A landscape with many valleys, sampled at points; each row gives a point and its height.
From any point a ball takes the steepest step (drop divided by distance) to one of its 4 nearest points. It stops when none of these is lower. Distance is the straight distance between rows; heights are no part of it.
<849>: [120 108 160  71 137 132 143 144 138]  height 12.9
<347>: [176 157 135 130 123 156 134 111  94]  height 14.9
<159>: [152 151 110 116 148 163 128 125 116]  height 13.5
<823>: [118 123 127 173 114 108 139 131 138]  height 30.4
<129>: [168 146 160 129 111 131 143 118 107]  height 37.2
<138>: [136 150  79 155 165 158 124 126 124]  height 43.7
<304>: [ 68  85 119 102 157 115 136 161 155]  height 40.4
<457>: [172 158 120 108 141 170 123 115  99]  height 50.3
<167>: [173 155 150 170  92 117 138 106 107]  height 35.6
<768>: [123 137  91 156 159 144 137 137 136]  height 44.4
<199>: [159 152 121 159 130 140 138 118 108]  height 37.5
<14>: [146 153  97 136 158 159 126 125 115]  height 40.6
<346>: [ 85  93 125  98 152 118 141 156 151]  height 39.1
<20>: [154 160  73 186 153 163 121 114 104]  height 42.4
<836>: [112 124 120 104 156 143 140 143 136]  height 52.8
<624>: [108  98 172  75 114 101 132 143 140]  height 50.4
<491>: [133 155  61 148 173 174 112 122 121]  height 44.2
<104>: [115 118 138 191  82  78 114 119 155]  height 28.6
<53>: [125 114 163 135  90  90 128 126 146]  height 36.1
<839>: [158 142 158 161  89 110 142 110 119]  height 41.2
<526>: [146 142 133 172 112 116 139 122 126]  height 34.6
<497>: [149 146 133 205  92 104 133 111 129]  height 36.0
<712>: [192 164 171 182  69 109 139  94  99]  height 15.0
<82>: [ 75  80 141 134 102  76 113 134 166]  height 15.1
<218>: [ 94 106 112 157 131 108 141 146 153]  height 29.3
<648>: [ 62  75 137 116 117  80 118 145 162]  height 20.5
<280>: [120 106 192  94  72  78 118 124 144]  height 68.3
<456>: [101  99 141  48 160 139 141 154 146]  height 42.7
<62>: [136 142 116 224  95  99 132 117 139]  height 33.3
<205>: [127 127 125 131 135 130 139 137 133]  height 44.1
<731>: [157 148 139  97 134 151 137 124 107]  height 78.7
<453>: [127 120 151 117 120 119 137 135 134]  height 50.6
<30>: [129 127 131  51 164 156 135 142 130]  height 62.1
<18>: [107 118 122  76 170 146 138 147 139]  height 48.6
<473>: [168 163 101 203 121 143 134 108  96]  height 41.7
<282>: [163 154 141 192  93 109 138 110 119]  height 38.6
<711>: [ 94 107 125 168 107  90 132 137 154]  height 28.4
<499>: [158 180  81 129 154 190  91 103  93]  height 76.8
<96>: [ 84  97 124 137 135 107 137 149 149]  height 30.3
<542>: [127 113 169 100 104 103 140 133 133]  height 56.2
<249>: [147 128 181 115  88 103 138 123 131]  height 49.3
<806>: [148 146 114  83 159 172 124 126 116]  height 70.7
<283>: [137 135 131 104 147 145 139 134 119]  height 69.1
<536>: [167 172  83 153 151 178 107 107  90]  height 54.3
<452>: [ 97  78 185  70  85  69 108 130 150]  height 58.4
<185>: [ 72  96 103  81 179 134 139 164 155]  height 41.6
<626>: [179 159 129 174 113 139 138 107  97]  height 36.4
<114>: [109  88 185  65 103  93 130 137 145]  height 46.1
<780>: [173 185  97 109 148 193  81  94  78]  height 75.2
<524>: [154 178  63 177 151 181  95 108  93]  height 44.5
<632>: [176 171  97 170 131 169 117 104  86]  height 54.6
<287>: [ 95 116  88 130 170 137 136 149 155]  height 44.3
<721>: [ 80  89 146 111 118  92 127 145 160]  height 26.0
<350>: [ 94  87 155 131  80  66 104 125 164]  height 13.6
<300>: [177 179  91 140 140 186  98 101  74]  height 75.3
<708>: [ 85  81 173  51 121 102 133 148 146]  height 35.8
<223>: [188 166 148 177  94 130 135  99  87]  height 28.5
<367>: [105 112 130 128 129 114 137 144 143]  height 34.1
<747>: [ 53  46 138  89  99  60  92 132 168]  height 39.0
<293>: [107 115 136 154 116 103 134 134 149]  height 30.7
<643>: [190 174 128 151 115 167 120 100  72]  height 40.0
<52>: [107 107 144 157  79  73 115 128 159]  height 24.2
<141>: [171 147 165 141  93 119 141 110 109]  height 42.5
<529>: [113 119 134  31 172 156 136 150 141]  height 48.4
<559>: [ 84  88 145  75 139 114 138 155 148]  height 35.7
<611>: [160 169 102  95 156 189 100 107  98]  height 18.8
<111>: [ 61  65 153  76 129  96 124 149 157]  height 31.6
<98>: [ 71  70 157  91 112  83 119 145 156]  height 27.0
<787>: [ 91 113  96  85 185 150 133 151 153]  height 42.9
<671>: [151 158  77 213 136 147 130 115 109]  height 41.1
<58>: [129 146  93 100 170 166 124 130 127]  height 55.0
<72>: [141 145 108 181 129 136 140 121 119]  height 38.7
<154>: [111 118 106 135 153 137 138 145 141]  height 44.9
<315>: [161 160 108 126 145 167 121 116  97]  height 53.4
<262>: [ 97 101 147  93 133 110 138 147 145]  height 42.1

Where does a ball stop that starts at each point below?
<626> -> <712>
<167> -> <712>
<138> -> <159>
<98> -> <350>

For each start below, name every point that the ball comes to, in order.
<62> -> <104> > <52> > <350>
<473> -> <626> > <223> > <712>
<30> -> <529> > <849>

Call two points neighbours if one is among the 4 nearest of the other. Go from one point of each pair to the other, from neighbour to neighbour, staying as low as possible. Name the highest point that can't be avoided.
<611> and <350> -> <457>
<849> and <159> -> <138>
<350> and <849> -> <559>
